Points on a hilly landscape, in no order, each with its height.
From any point a climber steps to the highest of the 2 points nearest to it. It stops when none of these is higher. Distance is the straight distance between rows; heights are no part of it.
mevot: 0 47 -14 4 8 4 -16 12 2 3 14 -8 16 18 -16 25 -40 -18 -34 23  (h 30.8)
nusu: 9 -18 11 -7 19 -2 -4 -36 2 27 0 -37 19 -19 6 4 0 -8 -8 -15  (h 27.8)
nugi: -6 38 -21 -5 -9 58 6 -5 -11 1 -18 29 0 -13 -29 5 5 -14 12 0  (h 51.4)
dib: 28 8 -64 -4 24 3 -2 13 -20 -25 -11 3 -6 -20 11 16 -18 -22 -11 12  (h 40.6)
pese: 39 -14 21 -14 -5 4 -6 -15 2 -11 -1 -21 27 -15 41 -26 16 -10 -23 13  (h 45.7)
Kegek: 24 25 28 -7 -10 -8 6 28 -4 13 16 -16 29 -7 -12 -14 7 24 -31 52  (h 59.6)
teger: -4 -18 19 8 -6 -13 -26 -26 19 0 -30 21 -4 6 -21 19 2 33 18 -29  (h 63.6)
mas: -39 -4 -19 0 -28 49 -15 -12 -8 -29 -3 42 -24 -10 -17 -1 6 3 38 -7  (h 66.8)
Bam: -20 -37 -1 -24 12 -18 -16 -11 -5 9 24 23 1 6 -5 -12 -17 -11 25 0  (h 41.5)
neve: -41 -9 -1 -9 -1 -31 18 5 26 -24 -11 12 4 5 -13 -22 -15 -27 7 -5  (h 20.8)
Zoto: -6 -13 -1 3 3 -42 15 18 43 -9 -20 14 12 -13 -14 -18 3 -15 -19 3  (h 28.4)
Veva: -6 -10 -51 10 23 -15 -1 3 -13 -28 -9 15 -19 2 19 6 -20 -31 -4 -13  (h 47.8)
vined: -44 -21 9 -25 -49 15 -10 3 3 -2 10 13 -14 27 -14 -10 8 -4 43 -14  (h 68.9)
bomeg: -43 53 4 -15 23 0 31 4 8 5 -21 -17 32 -7 3 -9 29 -8 -11 -19  (h 23.0)
Vuv: -47 15 13 9 -42 -10 -19 -24 27 -22 -13 17 -41 5 1 10 -23 2 34 -30  (h 55.4)
lapu: 2 -24 16 2 2 -36 24 7 12 -12 -26 -8 26 -23 4 -12 20 -17 -37 11  (h 39.5)
Kel: 50 -18 11 -9 37 13 6 -19 -38 -19 4 7 -2 -14 38 -11 4 -2 4 26  (h 42.8)
fev: -25 -41 -16 -16 2 -16 -3 -19 -6 -9 25 -2 -13 26 5 -4 -44 -15 33 -17  (h 37.0)
mab: 19 -25 4 -8 -25 -9 -1 30 28 -1 13 13 17 3 16 -23 27 26 -24 25  (h 51.3)
tizez: 31 15 16 -9 -5 7 23 -6 -3 -27 -26 -17 11 -11 30 -9 17 -20 -38 13  (h 60.1)
defu: 2 -11 -17 -19 30 1 0 -16 -17 5 5 4 6 22 -23 27 -34 -13 4 1  (h 53.5)
Fupe: -25 13 22 2 -26 -16 -33 -27 36 -11 -19 17 -17 4 -5 -2 3 22 26 -34  (h 59.0)
dem: -4 -29 -4 -24 39 -14 -16 5 -26 23 24 9 -8 20 -27 16 -10 -8 14 8  (h 48.0)
sazig: 18 -2 3 -27 -24 -19 -2 44 11 7 26 13 23 19 18 -3 53 39 -20 38  (h 43.8)
fufid: 17 -30 -14 16 16 -29 -9 9 20 42 45 -24 -11 -2 2 -20 9 11 -2 14  (h 13.0)
tam: -7 1 -37 19 -13 -19 -12 24 29 -9 -1 37 -29 -37 0 6 -18 2 -7 3  (h 44.6)
gekis: -14 19 -7 13 32 -13 1 -5 -33 8 -8 1 5 -1 5 37 -13 -27 -29 -36  (h 53.3)
git: -16 -19 -28 7 27 -31 8 -16 -3 -11 -2 4 -1 17 15 6 -19 -30 1 -45  (h 53.4)
zepad: 2 6 15 -11 -7 -9 35 2 1 -14 -25 -25 36 -2 2 -5 22 2 -34 3  (h 48.9)
Vep: -7 -32 34 -2 -16 -25 -20 21 7 4 43 -3 -2 -1 -10 -6 10 -38 29 18  (h 13.1)
Tivid: -37 10 -47 -3 -27 6 0 19 15 -36 -3 17 -18 -18 14 -26 -1 -39 -2 8  (h 38.6)
nupo: 25 -9 20 -8 16 19 -12 -13 -22 6 -5 -14 16 34 -27 30 -31 13 12 7  (h 59.3)
ruk: 29 -44 20 -13 8 25 -6 -19 -27 -20 3 14 -31 -3 40 -3 11 1 4 14  (h 33.7)
Mipe: 21 -8 39 -16 19 11 -10 -11 -24 26 20 0 20 -32 -28 -4 6 -15 10 23  (h 28.3)
lal: -14 11 -9 10 21 -27 13 -7 7 -9 -9 14 34 5 19 13 -11 -20 -18 -31  (h 59.9)
sakub: 14 12 3 35 -5 -19 28 25 30 21 -8 2 -6 0 -16 15 -45 37 -19 4  (h 83.9)
Tobu: 33 -4 25 -8 20 37 6 -20 -37 -19 -19 -9 24 -1 21 -10 -14 15 -11 27  (h 55.0)
diso: 16 7 -23 27 1 -4 16 13 28 31 -1 31 -25 -19 0 26 -38 35 -14 -10  (h 69.1)
lafud: 33 -27 21 11 26 -3 0 4 -34 18 48 -38 -13 -27 11 -18 41 -10 20 -2  (h 48.6)
leri: 45 -14 21 -7 27 8 0 -18 -19 10 25 -40 -24 -32 5 -25 22 6 8 20  (h 38.8)
bafeg: -24 -5 -1 -1 -7 39 5 -12 -16 -1 2 43 6 -10 -20 0 -12 3 26 -2  (h 60.2)
Zosur: 21 2 43 -2 16 8 -2 -13 -44 -14 -11 -47 10 -3 9 -9 -26 19 -18 39  (h 62.1)
kige: 10 -25 -11 22 -5 -33 -15 29 31 32 37 28 -37 -10 -8 5 -10 -3 17 4  (h 22.8)
muli: 43 -27 27 4 9 -26 2 46 -9 16 18 27 1 -27 23 5 15 41 -4 36  (h 47.7)
Sav: -15 20 -32 -2 -13 22 5 24 -51 -33 -46 -6 -17 -5 5 11 29 -18 1 -37  (h 35.8)
nif: 13 -8 16 -28 -13 20 16 15 -18 -1 -5 -8 17 42 -23 0 24 20 5 20  (h 68.4)
zapap: 1 -5 -16 18 -32 -28 -19 36 36 7 32 31 -23 12 -9 -14 0 -22 9 12  (h 14.3)
dalom: 11 -4 -37 30 -2 21 -7 -32 -6 10 -11 -4 -22 -7 4 30 -16 -27 14 -35  (h 19.4)
Bobo: 7 -24 45 -9 5 2 -18 15 -21 19 21 1 13 -14 -13 13 24 -19 28 5  (h 21.6)
Kela: -55 16 -11 4 -16 -4 6 -3 -26 -53 -33 25 -25 -5 17 -1 6 -18 26 -45  (h 45.6)
tufe: -1 -3 4 -5 -27 -9 -3 23 28 6 7 -14 25 28 11 -41 35 0 3 14  (h 67.7)
Masus: -6 -20 -23 12 26 -34 -18 -18 24 15 48 -13 -4 -13 19 -21 -5 -6 -3 -17  (h 15.7)
nid: -23 5 -7 -12 -12 8 19 -1 31 -9 -2 -7 30 36 -3 -27 27 -8 11 -6  (h 88.7)
pelov: 39 -1 4 12 21 -4 10 -24 -9 14 1 -27 22 -25 32 -13 4 14 -28 29  (h 36.2)
ges: -62 2 -10 -24 -24 7 -3 -14 -13 -42 -13 19 -18 -2 11 6 -18 -6 10 -30  (h 49.4)
zisab: 17 -3 12 -3 -17 29 8 -9 3 6 -19 -4 15 52 -21 13 -4 28 21 -11  (h 67.0)
vaben: 21 38 37 -13 -12 35 10 11 -16 -21 -11 -37 12 19 9 -15 7 7 -27 37  (h 79.7)
kod: 27 -13 29 6 10 4 15 -35 -15 4 -24 -48 16 -28 17 2 1 9 -26 -8  (h 30.7)
kebin: -5 44 41 -44 0 33 7 2 -9 -16 -28 -32 17 18 -10 -9 1 49 1 2  (h 10.1)
zuz: 8 15 -10 16 26 -32 4 -2 22 19 4 12 -10 -28 -25 12 -11 -32 -14 9  (h 36.8)
kiv: -38 19 -45 23 -14 -3 18 25 34 -9 -7 13 -18 2 20 -20 23 -26 -3 -15  (h 46.2)
Tisev: -14 35 -43 -12 -14 38 8 15 -12 -32 -12 26 -4 -13 -7 -21 15 -30 15 13  (h 43.9)
gezek: 5 -20 28 -29 -37 17 -31 -9 17 -11 -19 -13 -4 16 2 -21 43 34 17 -10  (h 52.3)
rufo: -7 -21 -21 18 9 -1 -13 -30 7 5 49 9 -1 -17 29 -12 -23 -32 17 -4  (h 18.7)
rigon: -8 16 -16 27 29 -16 27 -7 -8 12 -4 -16 1 -20 -10 13 -40 -20 -24 17  (h 44.5)
butu: -17 -28 30 -21 -52 9 -26 0 10 -2 11 -12 -10 31 -3 -10 26 26 41 -17  (h 59.1)
tuko: -1 14 -23 22 53 -8 15 -23 -13 4 -10 -12 -11 -19 2 26 -22 -24 -9 -21  (h 49.0)
Savuz: 21 7 -8 45 16 -20 16 27 6 30 23 -9 -8 12 -14 9 -28 45 -2 38  (h 69.0)
rupa: 31 -26 37 -12 7 20 -14 -30 -27 28 4 -28 -7 -27 -13 4 17 12 -14 23  (h 33.3)
Vira: -15 44 7 -9 18 18 12 -8 -1 -7 -37 3 15 15 -23 15 5 21 9 -35  (h 12.2)
ved: 16 0 39 -13 -25 23 -13 -14 -1 -10 -33 -4 -9 6 -9 4 28 39 -9 11  (h 46.4)
gog: -41 -9 -6 6 -36 -4 -6 -41 -2 -33 -9 7 -31 -4 14 14 -28 -17 19 -29  (h 52.1)
sezim: 34 -16 6 17 -2 -30 -14 16 15 31 23 -10 16 -19 8 -8 9 -10 5 29  (h 8.9)
Togid: 25 -31 28 19 14 -2 -7 -31 0 19 -6 -27 -24 -5 -21 -9 2 7 34 -18  (h 77.0)
Felun: 4 62 19 -13 11 -15 2 22 25 -8 3 -7 30 7 -1 -4 -22 23 -33 18  (h 26.8)
Gilu: -51 -1 -18 7 -22 31 2 -20 9 -3 -20 19 -19 11 -12 5 19 19 25 -35  (h 73.3)
nufi: -8 9 -31 15 -22 30 -5 -16 -17 2 -15 -1 -13 16 -8 38 1 -19 -20 -37  (h 17.7)
nodel: 30 -30 31 -16 -2 20 -21 -28 -15 -10 -25 2 -17 -13 22 10 7 38 -15 2  (h 41.2)
popu: -16 21 -47 6 -3 7 7 1 6 -5 -19 6 7 22 -12 13 10 -32 -19 -9  (h 15.6)
pina: -9 -25 -4 9 -20 19 -27 -35 14 0 13 6 4 0 6 3 -19 4 21 -33  (h 23.5)
Namug: 20 -38 15 -12 -20 11 -27 -46 -1 12 5 -24 9 -9 18 -7 3 11 8 -19  (h 25.5)
fupi: -4 51 41 -24 17 6 14 -3 -17 -20 -34 -26 25 24 -14 0 -8 8 -11 -13  (h 11.0)
makom: 32 -32 25 0 -8 -41 -27 33 25 3 28 10 9 -14 19 -23 3 -18 21 21  (h 4.4)
tuk: 14 -1 -41 8 16 -7 3 30 10 7 -9 35 -33 -36 14 24 -33 24 -20 6  (h 56.8)
Gefe: -16 60 8 -23 18 -9 17 30 36 9 -9 -14 34 -5 0 -13 14 25 -18 5  (h 24.9)
pevu: -19 38 -16 17 3 -30 21 29 30 -7 -17 23 35 13 10 3 -2 -5 -26 -27  (h 71.3)
raro: -56 -5 -10 -7 -38 32 21 -14 8 -1 16 6 -23 13 -22 -13 10 -6 18 -10  (h 80.7)
goge: -40 46 -25 8 -12 -24 12 42 28 1 -8 25 -14 4 15 -3 25 -7 -16 -33  (h 56.2)
Med: -27 39 -29 -14 13 -1 28 7 -11 -3 -28 9 0 31 -9 12 16 -10 -4 -33  (h 13.6)
nis: 3 -6 -31 24 11 -29 -1 10 36 19 21 33 -17 -33 0 -7 -18 -18 0 15  (h 33.2)
reg: -39 5 -22 9 -14 -1 7 11 -37 -18 -28 19 -20 12 11 10 24 -31 -5 -54  (h 40.5)
Sug: -19 3 -6 2 -15 17 14 -1 11 -8 -22 -15 17 56 -9 -2 21 4 17 -38  (h 75.7)
lopo: -7 -16 -31 16 -9 27 -20 -22 -3 8 21 -2 -6 0 6 1 -26 -37 22 -14  (h 21.5)
fub: 24 15 -29 34 46 -19 7 22 -2 31 46 0 -8 18 -11 13 -19 16 9 33  (h 58.3)
tel: -1 36 9 5 0 -14 -15 20 17 15 15 -1 19 -3 -23 14 -42 25 -26 40  (h 28.6)
fudob: 6 -33 25 19 20 4 -3 -12 -26 22 28 -28 -28 -15 -14 -22 37 4 52 -18  (h 63.1)
rep: 40 7 21 -3 -10 25 4 2 -31 -11 4 -50 -2 9 13 -2 -16 0 -31 50  (h 69.2)
duloz: 16 31 -50 18 19 9 1 13 -6 0 5 8 -3 6 14 28 -33 -18 -29 26  (h 34.5)
veba: 40 1 36 9 -14 -17 -4 49 -4 20 14 -5 6 -12 3 5 -4 51 -17 43  (h 54.3)
Punup: 15 37 31 -24 -13 17 6 35 -13 -13 11 -6 2 3 2 -20 34 13 -24 60  (h 67.9)
mivi: 0 -21 3 -17 2 0 19 -4 -12 10 10 8 35 23 -21 5 12 9 -4 18  (h 81.6)
Fef: -18 -11 5 -17 -8 30 -8 -10 -21 25 20 14 15 5 -32 16 7 7 15 14  (h 69.6)
Semag: 14 -23 7 18 20 -9 -18 -36 7 26 -22 0 -24 -15 -15 17 -10 16 16 -24  (h 69.4)

For each start below, name the point where the climber stops.
Gefe | pevu
reg | Togid
pina | tizez

Call two points neighbours if one is among the 2 nearest of the other. Go from one point of each pair to the other, from neighbour to neighbour, staying as high as possible. Name the lowest point that can't be avoided.
Togid and nid | makom
mivi and pevu | Tivid
nid and sakub | nis
tizez and raro | neve
raro and mivi | bafeg
mivi and nid | zisab
